Points on a hilly landscape, in no order, each with its height.
From any point a ball takes the steepest step (drop divided by distance) to one of its 3 nearest points. It stops when none of these is lower. Distance is the straight distance between rows; heights are no part of it.
buk: [100 156 128 119 108 146  89  95 148 151 114 148 117 134 153 151 124 151
 163 183 116 186 140 109 145]  (h 478)
sefug: [148  52 142 131 171 134 166  97 121 132 187 132 148 143 128 105 122  60
 145 105 172 125 156 183  80]  (h 568)
temik: [ 99 152  77  89 155 170 175 127 124 147 119 131 129  94 197 118 153 139
 144 163  79 159 142 138 132]  (h 398)
zadif: [104 156 114 147  58 109 103 165 140  65 104 138 133 116  73 150  92 152
  90  74  92 107 122 140 131]  (h 249)
fifup: [114 141  87 112 140 143 160 118 173 134  97 107 133  37 198 143 163 138
  78  94  62 133 121 102 134]  (h 302)
Liv: [140 110 138 125 144 125 160 106 106  93 137 112 112  99 146 132 134 118
 112 111 118 109 125 126 130]  (h 383)
zemon: [131 110 122 110 150 166 111 119 113 174  97 158  91 108 118 119 104 114
 181 179 107 184 161 166 129]  (h 345)
zibi: [147 101 121 112 192 179 144 143 112 146 147 139 128 146 104  96 129  76
 197 111 169 135 172 183  86]  (h 360)
leb: [111 108 106 104 140 172 163 121 105 157 127 134 148  95 166  91 129  73
 169 161 108 164 175 141 114]  (h 337)
Mubuz: [111 105  84 127 112 186 136  86 138 195 112 161 113  85 142 130 101 157
 147 156  92 156 143 184 158]  (h 426)
Totil: [130 101 132 125 150  72 141  96 110  88 115 130 136  98 109 161 140 144
  65 117 101  93 110 128 135]  (h 544)
maku: [118 193 132 142  66 128 103 126 153 137  99 111 123 110 115 176  84 204
 153 116 107 167 127 106 164]  (h 649)
Vip: [154 151 138 161 124 104 100 110 114 129 113 119 132 163 111 152  84 153
 123 121 137 150 127 104 149]  (h 512)
gigev: [106 129 168 141 103  79 130 133 132  88 136 154 125 118 120 158 130  85
  87 103 116  88 138 132 130]  (h 146)
mir: [121 176 122 138 103 138  77 116 135 182 113 142 107 144 136 139  84 184
 132 173 110 174 112 133 147]  (h 570)
disa: [160  56 152 128 167 103 145 111 147 115 188 103 133 147 116 101 175  75
 112 115 181  90 133 125  99]  (h 308)
vov: [146  96 124  84 144 115 180  97 132 115 172  96 160 131 152  98 145  72
 122 123 148 125 155 137 109]  (h 446)
nuku: [142  86 115 144 190 160 122 122 106 160 125 150 129 149 111 118  93  96
 184 151 169 156 162 190 112]  (h 545)
der: [ 56 166 131 149  63 107 144 132 126  45 125 161 107 114  86 141 116 118
  62  87  81  76 112 136 142]  (h 151)
Suv: [156 123 121  96 179 166 122 166 117 157 145 137 120 162 146  87 124  88
 219 167 186 136 138 108 116]  (h 332)
siv: [127 172 131 130 106 134 106 121 147 133 119 114 114 150 137 144  95 151
 139 139 133 172 135 107 142]  (h 642)
kip: [140  14 120 150 180  93 152  73 133 102 172 144 157 179  93 123 162 116
 113 116 184  77 151 175 109]  (h 366)
Sil: [135 109 109 138 104 143 137  74 114 144 119  92 163  51 142 130 160 172
  37  68  75  87 119 153 186]  (h 202)
Luno: [124 111 125  87 160 176 150 142 122 149 144 132 108 124 144 102 116  77
 206 166 127 145 180 128 135]  (h 272)
Kor: [136 158 146 127 128 102 104 172 155 128 135 113 139 158 162 116  96 137
 165 155 164 158 134  75 119]  (h 250)
papu: [104 190 131 100  82 131 112 139 147 113 113 119 101 106 138 143 116 173
 148 136 111 170 125  84 126]  (h 524)
pib: [111 167 119 120  67 113 103 156 138 124  96 144 121  73 110 167 112 164
 101  97  72 138 117 103 158]  (h 433)
ropon: [ 99 150 119 148  78 137  72 108 151 178 106 149 120 118 138 166  97 205
 138 136  92 166 124 153 187]  (h 487)
tino: [ 72 161 110 139  60 110 139 154 132  53 103 147 109  86  68 163 113 105
  59  61  69  79  99 144 153]  (h 121)
naso: [103 157 111  93  75 142 136 109 136 161 119 153 105  99 176 130 119 177
 155 153  73 154 135 111 157]  (h 424)
Daba: [153 152 161  86 124 102 120 143 125 128 146 101 143 163 155 113 138 117
 154 131 181 145 111  78 125]  (h 237)
sugaz: [163 128 156 129 171 128 125 121 128 125 161 128 140 176 119 121 138 114
 135 134 197 109 117 113 109]  (h 409)
Zumi: [149  94 121 148 159 164 135 133 110 141 154 123 121 170 127  76 105  97
 174 130 193 151 131 128 110]  (h 331)
sivad: [109 174  98  96 113 134 160 133 134 133  83 107 131  41 154 140 148 148
 108  98  65 113 122 118 149]  (h 289)
fovol: [105 157 114 115 116 132 118 105 123 124 140 136 131  85 141 144 106 150
 120 128 127 165 144 119 157]  (h 538)
Sal: [153  96 130 133 147  87 156 109 117 101 139 122 132 132 142 126 129 104
 114 123 146 119 133 122 110]  (h 443)
megaf: [159 109 156 128 158 158 130 143 114 159 158  98 146 199 137 103  92 134
 193 144 190 154 121 130  96]  (h 287)
sut: [ 91 136 141 118  80  91 151 167 130  63 132 137 142 118  91 120 141  93
  88  89  93  81  95 114 120]  (h 183)
Vivip: [ 98 142 107  81 114 149 144  83 129 144 114 132 121  80 181 120 139 135
 154 170  64 158 132 112 142]  (h 418)
zin: [139  78 120  87 178  97 191 116 140 113 192 105 156 137 127 106 204  79
 122 123 165  81 120 134 104]  (h 399)
Pepo: [110 198 159  91  61 115  84 186 160 113  91 136  85 125 144 177 134 205
 156 155  63 176 120  97 159]  (h 499)
vimun: [126 171 121 137  78 135  91 131 130 115  75 156 127  65  82 174  85 175
  59  96  67 117 112 141 165]  (h 481)
zelep: [111 107 158 179 123  64 131 137 153 101 127 160 142 191  79 111 151 119
  99 120 158  75  99 122  97]  (h 166)
sudis: [130  91 113 110 173 115 124  84 106 131 173 120 149 146 129 120 106 125
 129 138 146 143 149 152 120]  (h 604)
lelu: [159  69 124 130 189  99 128  70 117  99 164 132 143 147 118 121 140  91
  92 109 162 116 146 165 107]  (h 515)
lal: [117 146 123 111 138 163 112 146 111 158 136 134 122 163 157 107 112 118
 205 173 154 146 148 115 120]  (h 210)
numi: [126 130 105 147  91 138  96 103 113 171 117 146 145  96 119 178 106 177
  87  77  85 136 132 135 172]  (h 543)
goguk: [149 140 125 162 123 109  86  97  89 113 141 139 159 127 122 162 101 162
 106 134 139 124 138 136 139]  (h 740)
Pozar: [134 115 142 163 169 135 112 142 113 140 170 109 123 187 121 108  97 126
 150 144 194 139 123 107 122]  (h 372)
rurov: [173 126 157 170 124 114 133 167 144 151 150  81 125 200 119  87 173 133
 132 132 188 144  70  92 102]  (h 141)
Lariz: [121 134 108 104 137 123 168 116 134  88  88 113 138  52 157 152 155 110
  52  86  78  91 106 106 156]  (h 165)
nosof: [132 181 135 156  77 131 104 143 122 105 103 122 134  76 103 162 111 178
 103 102  96 153 124 125 154]  (h 505)
beni: [107 148 102  76  95 169 151 125 168 174 117 138  90  90 195  96 169 117
 177 202  46 172 122 163 165]  (h 344)
busin: [138 134 159  91 134 109 142 179 105 109 160 102 142 170 119 105 172  93
 137 131 167 103 115  85 104]  (h 286)
satu: [136 131 116  72 144 119 142 151 115 101 112  81 138  93 147 149 142 122
 113 116 106 124 128  90 124]  (h 388)
rese: [170 153 154 143 142 129 121 165 122 143 161 115 151 182 137  82 164 124
 173 127 181 152  74  80 110]  (h 157)
zama: [133 125 143 154 140 159 102 112 120 154 131 152 136 147 139 129  63 136
 173 159 160 173 140 148 132]  (h 480)
gusak: [133 120 144  97 146  88 160 131 126  96 129 107 135  96 119 121 178  82
  74 129 122  66 109  88 139]  (h 227)
vara: [137 103 131  91 146 123 157 138 126 144 174 107 149 145 163 102 181  97
 155 139 182 125 136 120 119]  (h 455)
nesi: [113 171 159 109 104 108 122 158 147 101  81 109 125 139 113 139 117 155
 118 130 150 138 118  79 121]  (h 365)
Sike: [149  94 148 109 155  81 142 144 153 144 178 127 132 143 109  90 204 103
 126 100 191  69 104 105 105]  (h 288)
peb: [136 113 109  94 146 127 176 140 144  99 130  82 142  81 159 132 186 116
  98 122 106  82 159 117 120]  (h 349)
sev: [ 93 211 124 115  77 120 121 164 125 105  87 135 139  61 133 167 119 167
 116 101  45 134 114  79 137]  (h 392)
tud: [116 183 129 171  70 144  76 143 147 113  84 134 126 105  87 145  76 183
 112 102 115 131 123 129 147]  (h 579)
dakib: [156  87  95 104 159 150 178 105 104 133 138 127 152 100 156 129 137 119
 129 145 133 155 152 153 145]  (h 140)
mag: [127  96 152 124 151  89 154 156 158 103 130 158 114 158  84 121 226  98
 105 110 174  81  92 108 110]  (h 240)
gis: [153  73 136 116 182 140 138 116 114 133 173 126 140 154 144  98 116 106
 157 131 178 130 160 154 111]  (h 423)
Gibeb: [156 132 167 148 156 137 119 143 142 156 176 106 138 205 136 101 134  95
 139 145 187 165 106 105 101]  (h 393)
Leto: [162 101 154 121 158 134 132 148 122 147 172  90 142 186 124  91 163 105
 135 142 214 143  80 102 100]  (h 401)
gem: [117 160  99  99  97 152 135 114 144 155 133 124 107  77 163 154 149 166
  93 132  32 161 127 109 164]  (h 421)
Kipi: [159  88 166 167 146  95 112 119 141 126 135 107 131 201 122 117 134 111
 100 132 166  96 115 110  93]  (h 322)
pidi: [140 117 181 150 129 111 134 165 136 109 137 120 136 177  84  99 172 116
 111 126 150  99  97 125 123]  (h 155)
zazif: [112 190 161 115  72 121  73 145 167 157  94 123  79 117 145 156  95 195
 160 168  90 198 132 115 158]  (h 482)
batup: [104 133  90 124 108 189 139  71 135 194 132 131 134  67 156 147 133 177
 116 125  92 145 129 167 155]  (h 539)
Zado: [160  91 125 106 181 187 111 134 113 157 105 152  85 104  86 104 105  86
 220 157 126 176 180 190 100]  (h 336)
Pofel: [130 114 120 101 145 171 149 143 139 160 133 150  99  92 153 122 132 104
 195 183  97 168 160 166 131]  (h 307)
fupu: [116 145 109  92 132 164 101  97 112 169 121 145 110  87 165 120 149 157
 165 192  91 152 134 151 145]  (h 476)
momek: [149  87 139 120 146  77 144 131 129  99 121 145 128 120 110 137 174 110
 101  88 173  62 123 116 129]  (h 550)
Gozi: [126  63 115 110 167 125 166 125 113 142 197  83 159 145 140  96 162  70
 120 126 156  96 131 140 116]  (h 475)
Bon: [137  87 108 132 153 168 120  79  89 149 148 131 142  99 128 132  93 120
 134 125 144 150 158 173 147]  (h 602)
Zusif: [144 148 142 108 138 117 120 163 132 138 133 122 136 172 154 119 126 116
 162 145 173 143 112  95 114]  (h 208)
furot: [ 93 131  98  94  95 148 139 115 143 178 109 132 129  70 200 128 153 161
 131 144  60 168 132 131 141]  (h 387)
tima: [106 163 122 116 133 140 121 123 102 171 113 141 117 103 150 129 107 121
 160 181 114 181 131 107 138]  (h 484)
Tisi: [147  46 126 165 196  75 114  98 124 122 172 166 124 184 106 137 152 129
 102 105 176  88 124 132  98]  (h 279)
gof: [113 122  76 123 112 181 150 102 142 161  99 115 149  51 193 141 138 164
  88 107  60 135 135 131 161]  (h 238)
Gozaz: [107 138 127 156  99 103 117 144 128  77 121 159 119 119  76 150 113 129
  76  88  76  88 128 142 139]  (h 228)
Nov: [ 98 126 107 110  88 174 151  91 156 209 108 132 107  85 172 115 122 175
 129 175  57 152 125 187 155]  (h 343)
nek: [130  88 114 141 179 149 142 105 113 131 141 159 115 159 130 126 103  95
 166 136 190 170 164 137 100]  (h 665)
fum: [156 110 133 157 139 126  95  97 110  87 129 136 133 114  81 180 117 117
  47  90 101  94 130 131 135]  (h 468)
Tapi: [105 140 111 103 106 157 112 113 125 141 139 147 117  89 171 131 124 138
 175 175  94 169 132 136 133]  (h 447)
nas: [145 106 136  79 156  80 184 139 132 114 139  81 125 117 108 121 206  80
 119 124 126  68 132 105 100]  (h 89)
panaf: [118 135  93 111 128 173 159 106 125 127 116  91 126  69 191 116 141 109
 122 148  94 140 150 136 143]  (h 363)
badu: [ 93 109 109 123  87 175 129  98 146 223  82 132 144  78 170 137 123 157
 117 155  56 144 134 171 173]  (h 192)
relo: [145 165 154 221 134 117  97 137 126 146  98 102 118 167 134 130  72 169
 162 160 154 180 130 123 113]  (h 491)
Dofab: [152  75  96 123 171 152 173  94 104 137 175 119 128 150 132 104 107  81
 144 130 156 140 172 166 108]  (h 530)
rir: [122 112 126  92 161 167 183 145  99 145 166 129 142 145 155  92 143  74
 183 156 149 137 162 129 112]  (h 359)
kiru: [ 97 146 153 110  97  92 135 166 131  90 133 107 123 144  91 119 137  97
 116  90 131  69  65  94 121]  (h 214)
Lafod: [149 118 180 109 143  97 154 159 123 119 127 122 128 163 110 108 160 101
 108  93 186  84  94 112 112]  (h 206)
zap: [110 125 150 132 139  51 137 143 140  90 116 145 110 119 100 110 163  96
  97  83 151  39  99 122 109]  (h 560)
mivoz: [137  95 105 126 172 169 149  97  81 122 147 130 132 115 113 115 123 100
 146 136 149 150 158 152 111]  (h 432)
Kazen: [122 135 150 113 129  86 140 148 135 102 139 110 145 123 120 123 184  89
  88 113 117  69 112  92 103]  (h 241)
beli: [140 138 172 133 127  86 120 174 173 109 134 110 114 178 117  76 184  96
 129 109 169 106  56  92 109]  (h 162)
vutu: [113 126 124 138 112 139 108 106 114 143 111 124 126  82 136 167 114 157
  88 103  95 125 119 133 156]  (h 593)
Rifug: [122 131 110 105 151 130 173 106 120 124 132 107 143  86 167 126 149 119
 107 113 122 132 156 135 123]  (h 314)
sovab: [149  60 110 106 170 104 165  81 137 102 143 124 152 135 119 139 178  97
  82 141 139  77 146 171 119]  (h 469)
bivup: [113  84 145 192 143  66 116 127 125 130 123 169 127 188  73 135 162 112
  73 112 158  61 122 125  98]  (h 198)
Dep: [157 129 160 182 140  83 107 122 125 138 119 109 122 179 116 131 114 135
 103 123 154 116 100 105 101]  (h 257)
geve: [168 101 149 199 131 134 115 140 135 139 117 111 137 208 108  94 134 148
 141 148 196 121 108 136  98]  (h 156)
mifu: [155  98 117 111 191 173 111 156 119 157 132 154 111 169 124  95 117  92
 224 134 164 145 157 157  90]  (h 262)
pano: [ 79 119 151 135  74  66 145 164 135  78 134 133 122 138  87 128 140  95
  93  77 111  64 112 117 105]  (h 203)
Daf: [140 105 120  93 177 192 101 147 130 134 113 147  94 108 125  85 141 116
 230 168 118 165 196 174 104]  (h 268)
Ruvi: [114 181 122  96  71 158 131 140 156 155 102 137 103 115 183 129 127 163
 184 208  65 187 119 136 158]  (h 448)
Vopa: [161 136 146 149 130 108 130 161 135 127 139 114 130 193 126 106 136 135
 153 110 171 114  95  83 103]  (h 168)
vog: [157  87 132 133 165  98 130  86 142  96 162 119 137 171 121 105 141 132
  97 124 174  92 127 106 113]  (h 391)
toti: [144  67 139 146 191 121 152  87 128 119 178 136 155 169 112 113 105  95
 129 130 180 133 128 158  99]  (h 527)
zer: [108 183 142  92 100 138 139 141 126 153 125 143 121 122 174 147 121 130
 179 163  98 172 136 108 129]  (h 483)
Rivu: [121  45 132 138 186 132 140  77 120 131 187 106 136 169 116 103 129 102
  94 122 175 124 154 189 104]  (h 580)
Ral: [100 116 114 220 142  75 100 111 142 101 114 173 135 176  58 122 164 144
  79 113 181  66  95 141  81]  (h 163)
piz: [138 106 157 100 147  78 153 172 142 125 151 125 129 144  82 102 209 102
 110 114 142  51  98 105 118]  (h 205)
ledov: [135 186 133 161 100 117  79 158 137 109  95 111 127 146 128 153 104 170
 139 128 125 151 130  97 124]  (h 663)
vus: [128 123 116 144 168 139 107 165  95 179 119 147 110 191 132  92  76 108
 224 172 186 169 130 136  93]  (h 374)
tadi: [143 141 122 120 111 133 117 105 102 100 118 120 142  93 108 160 127 149
  89 105 104 117 132 134 161]  (h 643)
satiz: [ 92 152 126 125  24 110 130 173 146  54 105 142 106  92 120 132  80 133
  85  86  58  97 106  99 131]  (h 193)
Sutu: [134 118 107 131 119 122 154 114 115 103 100 114 139  45 109 154 156 128
  65  76  53  90 123 136 175]  (h 142)
zuza: [101 161 115  93 124 187 134 177 129 154 129 137 117 144 169 100 142 106
 210 167 108 143 162 112 149]  (h 169)
Nog: [117 102 122  99  95 192 129  91 136 209  95 162 131  88 155 122 124 139
 146 183  82 158 142 188 165]  (h 334)
lofiz: [108 157  98 122 103 149 114 102 130 167 106 150 138  91 149 157  95 173
 114 144 115 170 127 163 180]  (h 537)
voza: [149 100 142 203 182  81 132 128 111 125 139 121 118 214  97 133 163 139
 110 122 174  73 104 147  94]  (h 160)
niti: [139 126 107 140 135 170 125 107 104 154 125 150 122 132 124 140  70 132
 142 148 155 173 148 157 127]  (h 632)
rilub: [130  46 127 106 178 119 177  92 129 122 176 121 158 146 101 114 153  98
 136 138 183 109 166 160  92]  (h 498)
taki: [140 108 115 109 150 132 143 149 106 149 160 112 134 163 143  98 129  84
 177 136 176 151 116 132 123]  (h 377)
feti: [ 94 155 155 129  94  91 157 153 134  60 109 130 110  96  98 145 128  94
  70  87  88  76  88 128 126]  (h 161)
Kebad: [151 116 126 126 139  83 122 109 130  93 139 128 137 119 107 142 132 135
  78 115 154  94 124 138 127]  (h 514)
nez: [109 145 122 157 103 164  87 109 127 200  90 147 103 114 119 148  98 181
 159 167 102 193 124 168 153]  (h 503)
rupa: [158 112 142 155 131  93  98  94 121  94 131 139 119 135  92 150 121 148
  86 111 141  88 131 131 133]  (h 489)
nik: [ 92 121 145 148 123  70 125 156 160 117 108 157 129 162  53 119 195 105
 107  95 181  66  72  94  96]  (h 200)
vele: [141  97 108 124 130 121 126  87 134 112 142 129 142  77 116 139 148 132
  46 106 106 116 121 155 151]  (h 81)
nares: [129 123  95  87 152 156 174 145 121 120 140  98 138 121 174 118 155  79
 174 156 144 117 170 133 122]  (h 458)
ges: [141 161 145  97 119 122 123 146 129 103 132 113 150 138 136 147 111 113
 127 123 140 141 114  75 121]  (h 303)
bele: [113 157 143 109 105 124 118 125 118 121 113 137 121 113 145 159 100 171
 136 122 125 164 119 105 142]  (h 578)
lobul: [109 190 145 118  64 107 121 170 169  74  72 110 107 102 113 164 110 164
 130 118  84 120 122  85 134]  (h 221)
Bas: [114 120 101 104 101 172 144  80 122 180 108 148 134  74 163 123 122 145
 112 137  77 180 128 149 168]  (h 436)
Fos: [118 162 129 137  70 135  63 126 143 138  97 121 105 115 108 161  88 214
 105 108 122 150 129 133 164]  (h 622)
Ded: [100 137 102 124  85 155 139 104 146 187  97 139 148  67 174 133 135 170
 118 127  56 150 115 146 165]  (h 330)
bil: [141  80 147 176 179 114 125 125 104 127 165 124 144 185 118 104 123 116
 130 165 188 113 124 137  92]  (h 406)
nuzev: [102 166 119 142  66 110 120 145 131  48 118 141 130  87  86 153 111 132
  68  72  71  87 108 114 140]  (h 147)
Supu: [142  92 115  92 170 154 143 156 116 162 142 151  98 125 125  83 154  87
 212 155 148 131 201 158 114]  (h 218)
zaroz: [125 136 137  92 131 119 153 149 103 118 155 104 147 120 155 114 176  97
 127 129 148 119 151  94 120]  (h 389)
Guleg: [143 179 169 105 107 109 123 158 144 127 143  92 148 173 136 106 113 142
 156 134 149 132 128  70  90]  (h 261)
Kuboz: [139  48 116 109 155 110 187 101 146 112 174 106 160 134 134 130 191  76
  97 136 156  83 155 144  89]  (h 450)
fir: [118 105 121 106 133 164  98  87 130 183 113 172 102 114 123 122 105 153
 188 151 108 185 161 198 155]  (h 407)
budeb: [121 135 138 126 149 147 112 141 109 161 120 116 128 183 146 108  90 123
 189 150 152 152 130 126 112]  (h 248)
datam: [145 150 122 204 158 144  94 144 107 170 106 157 121 188 134  99  49 152
 196 166 157 178 137 132 109]  (h 569)
falom: [150 124 129 142 155 147 112 106 115 157 140 131 123 153 128 106  78 122
 149 147 174 143 138 154 122]  (h 564)
Geg: [139 128 123 129 170 169 100 132 127 162 127 154 108 174 131  97  90 104
 225 177 161 175 159 137 101]  (h 306)
vemu: [142 152 140 186 126 116 101 134 129 112 123 102 138 181 112 132  80 159
 127 132 168 154 128 124 103]  (h 378)
buze: [147 118 173 166 130  92 136 177 139 128 141 114 133 207  94  89 179 150
 123 125 184 112  70  90  96]  (h 123)
mon: [150  59 166 117 158  94 133 124 132 122 160 131 129 173 103 124 179 115
 112 125 164  71 116  97  88]  (h 242)
Dafuf: [155  76 144 161 183 101 125 116 127 130 163 127 132 193 101 118 183 116
 110 125 200  77 113 138  94]  (h 195)
Bib: [126 130 141 158 120 101 117 107 125  83  98 136 124 103 101 143 105 124
  62 105 122  82 123 121 129]  (h 346)
Zuze: [ 87 173 105 135  61 120 169 164 134  58 106 139 114  81 104 157 110 116
  57  78  55 100  97 128 163]  (h 93)
kadi: [125 121 138 155 151 116  87  90 130 137 131 132 133 156 155 129  85 126
 105 118 140 132 128 139 132]  (h 561)
fogu: [115 149 150 120 100 100 131 144 136  66 122 136 128 104  92 152 107 125
  95  79 101  85 129 114 143]  (h 194)
Disi: [105 186 140  94  79 125 106 176 155 111 122  94 116 103 156 133 118 171
 177 138  78 167 130  84 143]  (h 513)
nibe: [107 138  94  76 126 176 149 135 140 148 108 160 105  89 171 108 152 104
 195 186  82 174 161 161 125]  (h 325)
pote: [125 118  82 110 141 166 135 107 122 140 106 125 163  39 174 156 146 146
  70  79  71 143 149 146 152]  (h 219)
puzop: [174  76 167 194 137 108 116 155 127 135 149 128 141 223 104 108 164 152
 122 143 169 100  77 114  99]  (h 139)
sov: [141  95 133  90 165 103 146 115 117 118 180 118 128 155 131  95 163  96
 131 115 176 106 144 120 123]  (h 379)
Ribit: [108 149 128  83  68 163  99  85 145 171 108 150  86 101 153 148 121 151
 155 182  67 178 129 142 153]  (h 451)
bipam: [139 129 143 106 144 113 139 133 115 132 147 139 142 150 162 133 115 112
 122 140 152 145 138 122 125]  (h 327)
Kiruk: [116 129 117 116 105 121 112  96 101  84 101 136 122  77  79 147 128 141
  76  83  92 107 120 118 162]  (h 671)
feki: [121 141  88 161  76 124 117 121 118 105 107 169 143  62  81 182 130 138
  59  73  72  69  98 160 194]  (h 196)
bevet: [129 153 147 145 108 111 150 143 125  74  98 125 131 113 124 144 125 126
 109  93 111 106 125 108 136]  (h 270)
tuped: [125 150  98 108 122 141 133 112  96 111 129 111 132 103 173 136 129 121
 143 154 116 148 159 107 126]  (h 428)
meke: [155 153 173 102 146  96 125 155 157 142 154  91 117 193 108 112 171 135
 138 128 182 128  86  88 120]  (h 201)
tosed: [101 173 119 147  78 142  88 139 125 144 105 143 158  96 108 182 111 196
 101 107  81 141 128 129 166]  (h 488)
zezar: [106 156 114 122  95 173 130 109 135 187 108 136 110  96 135 159  95 183
 157 172  68 181 134 164 151]  (h 471)
vod: [153 145 141 130 154 143 125 170 120 180 153 113 142 201 148  77 145 109
 209 152 193 159  96 105 100]  (h 171)
Bobo: [104 147 151 172  80  85 124 138 145  78 101 158 100 153  87 137 119 116
  83  92 119  68 100 136 113]  (h 229)
Saro: [131 128  80 122 121 153 140  99 127 114  95 115 152  39 161 142 166 145
  67  97  53 110 122 143 170]  (h 170)
nivu: [117 138 113 148  94 143 129 150 118 117 106 135 143  49 104 172 132 145
  51  81  53  86 132 122 181]  (h 145)
kag: [177 114 173 169 153  84 114 161 130 121 140 111 128 186  91 111 154 157
 106 113 158  93  95  87 105]  (h 150)
gev: [168  76 108  67 163 136 211 142 140 105 178  91 166 123 150  89 189  50
 133 109 171  97 153 130 105]  (h 495)
nepom: [166 152 152 204 141 143 102 175 109 177 121 114 137 207 146 105  89 127
 171 148 172 152 109  95 100]  (h 536)
zepu: [132  78  95 129 156 113 174  82 114 112 139 124 152  83 147 127 171 130
  84 119 135 138 164 149 112]  (h 357)
poge: [ 77 169 130 102  71  94 129 172 145  79  96 127 102 104  93 149  85 130
 118  82  97  87 103 102 118]  (h 88)
Keba: [154  91 127 148 174 181 112 120 138 176 108 162  94 111 104 104  96 126
 208 165 128 168 175 174 118]  (h 414)
fiku: [132 114 103 136 150 138 149  83 119 122 134 116 143  88 137 121 121 131
  95 116 115 120 139 152 134]  (h 315)
ripup: [142 100 104 130 166 168 114  88 110 170 124 157 104 131  93 132  86 132
 160 145 154 166 154 175 114]  (h 652)
betuv: [144  64 156 151 160  96 117 120 136 119 151 161 129 168 110 129 156 111
  95 109 189  63 122 145  99]  (h 230)
vonok: [111 166 132 131 113 105 148 160 121  67 100 126 113  71  97 152 130 114
  78  93  66  81 101 137 152]  (h 136)
mise: [136 149 146 157 135 107  91 153 130 112 111 108 131 178 135 138 104 140
 157 120 155 128 113  92 120]  (h 234)
Sir: [143 173 137 197 124 129 100 147 130 160 107 108 126 200 122 123  87 147
 177 158 168 168 130 106 106]  (h 525)
Peno: [127 172 125 156  96 120  79  89 134 124  97 111 119 135 115 139  80 178
  98 105 125 150 123 131 161]  (h 700)
ruka: [ 96 153  97 146 100 116 165 143 142  91 110 129 131  50 122 151 143 124
  46  68  38 101 100 127 170]  (h 116)
Pusek: [111 159 117  94 119 131 104 153 126 157 122 139 126 148 166 124 142 123
 196 178 143 171 124 115 105]  (h 239)
debop: [ 98 106  86 122 130 166 141  79 104 166 130 154 171  65 159 135 105 114
 123 124 108 180 153 160 158]  (h 574)
kizes: [171  96 132 146 178 157 104 124 121 156 136 143 116 162 129 112  69 118
 195 159 165 162 141 168  91]  (h 438)
Vof: [ 91 149  88 141  55 113 122 123 132  93 119 151 112  92  82 159  94 135
  59  62  67  91 110 165 177]  (h 167)
besep: [151 137 127 198 151 145 114 160 117 152 132 110 139 208 126 113  71 153
 153 168 177 152 126 125 115]  (h 540)
zale: [143  90 114  92 164 160 177 123 111 135 172 122 142 133 134  96 143  54
 168 170 163 132 157 143 121]  (h 434)
totap: [135 113 136 212 145 102 100 136 131 111 144 134 132 193  87 118 132 165
  87 126 165  77 117 129  93]  (h 98)
Rokef: [132 152 113 118 103 121 155 137 119 107  89 123 132  90 142 164 120 147
 111 115  79 120 132 102 144]  (h 244)
mife: [ 98 181 116  83 124 134 141 130 125 122 113 109 112 113 185 117 140 128
 171 155  90 159 131  94 133]  (h 472)
Didev: [ 89 173 124 101  71 136  93 117 138 166  99 146 109 106 147 168 115 197
 124 136  75 172 125 113 158]  (h 457)
kolof: [149 132 167 151 143 118 109 134 135 108 131 118 117 159 140 130  95 134
 132 120 142 132 127 121 137]  (h 152)
lerer: [133 155 143 146 144 109 102 142 136  89 125 104 126 133 127 127 109 124
 108  97 141 121 108  88 114]  (h 354)
Mevut: [120 153 134 122 132 150  98 129 132 149 122 136 133 145 175 131 110 126
 166 141 164 150 131 100 141]  (h 335)
tugo: [122 149 122 142 136 148  89 139 139 169 132 135 103 148 137 125  68 120
 197 172 150 185 128 139 125]  (h 333)
kuzu: [ 95 148 106 178  82 106  92 118 146  71 127 164 104 123  54 155  79 132
  37  89 101  91 121 154 148]  (h 310)
Nunar: [119 180 118 139  97 125  93 150 142  72 107 111 122 121 107 156  90 167
 100  92 131 135 123 116 135]  (h 630)
Fogi: [104 168 113 129  79 116 142 153 117  87 111 118 117  58 116 155 128 126
  91  81  59 104 129  92 150]  (h 184)
Peda: [142 120 108 136 101 152  99  88 100 149 116 115 135  99 116 177 121 158
  48  88  99 114 142 162 170]  (h 589)
dav: [156  98 127  93 176 197 136 179 116 134 134 136 128 158 115  99 167  98
 252 154 152 153 181 152  98]  (h 158)
nutag: [126  66 133 139 158  95 123  81 124  95 140 132 132 124 103 159 131 127
  68 108 125  92 137 146 124]  (h 552)
roli: [142 143 146 188 152 105 120 117 123 113 139 100 134 181 120 105  77 145
 124 140 169 127 103 122 108]  (h 368)
liro: [149 132 126  90 131 149 147 152 101 121 144 114 152 114 163 121 150  78
 158 147 178 129 136  94 141]  (h 456)
vazi: [123 206 143 115 100 113 130 142 122  93  99 114 156 106 143 167 101 156
 131 104  88 138 140  97 126]  (h 324)
Led: [107 133 159 158 112  79 108 146 146  68 117 133 127 163  82 147 128  92
  88  93 142  69 112 133 118]  (h 173)
sazo: [119 132 110  99  84 175 135 105 131 198 112 161  90  83 173  94 138 129
 167 201  19 164 124 179 155]  (h 369)
zarel: [123 182 149  96 103 133 114 160 140 120 128  99 112 153 147 129 128 145
 166 147 151 178 137  64 113]  (h 278)

Call two points neighbours if one is among the 3 nearest of the other. Go from one point of each pair to the other, from neighbour to neighbour, staying as low as possible. Name the highest point that can't be avoided.
zuza and Zusif | megaf
piz and badu | Ded
zuza and dav | Luno
vele and dakib | fiku
Zuze and gigev | fogu
poge and Zuze | satiz

For each start below, name the point where the ball stops.
vov | totap
liro | buze
lofiz | badu
mir | badu
vara | totap
nepom | kolof
Pepo | badu
nez | badu
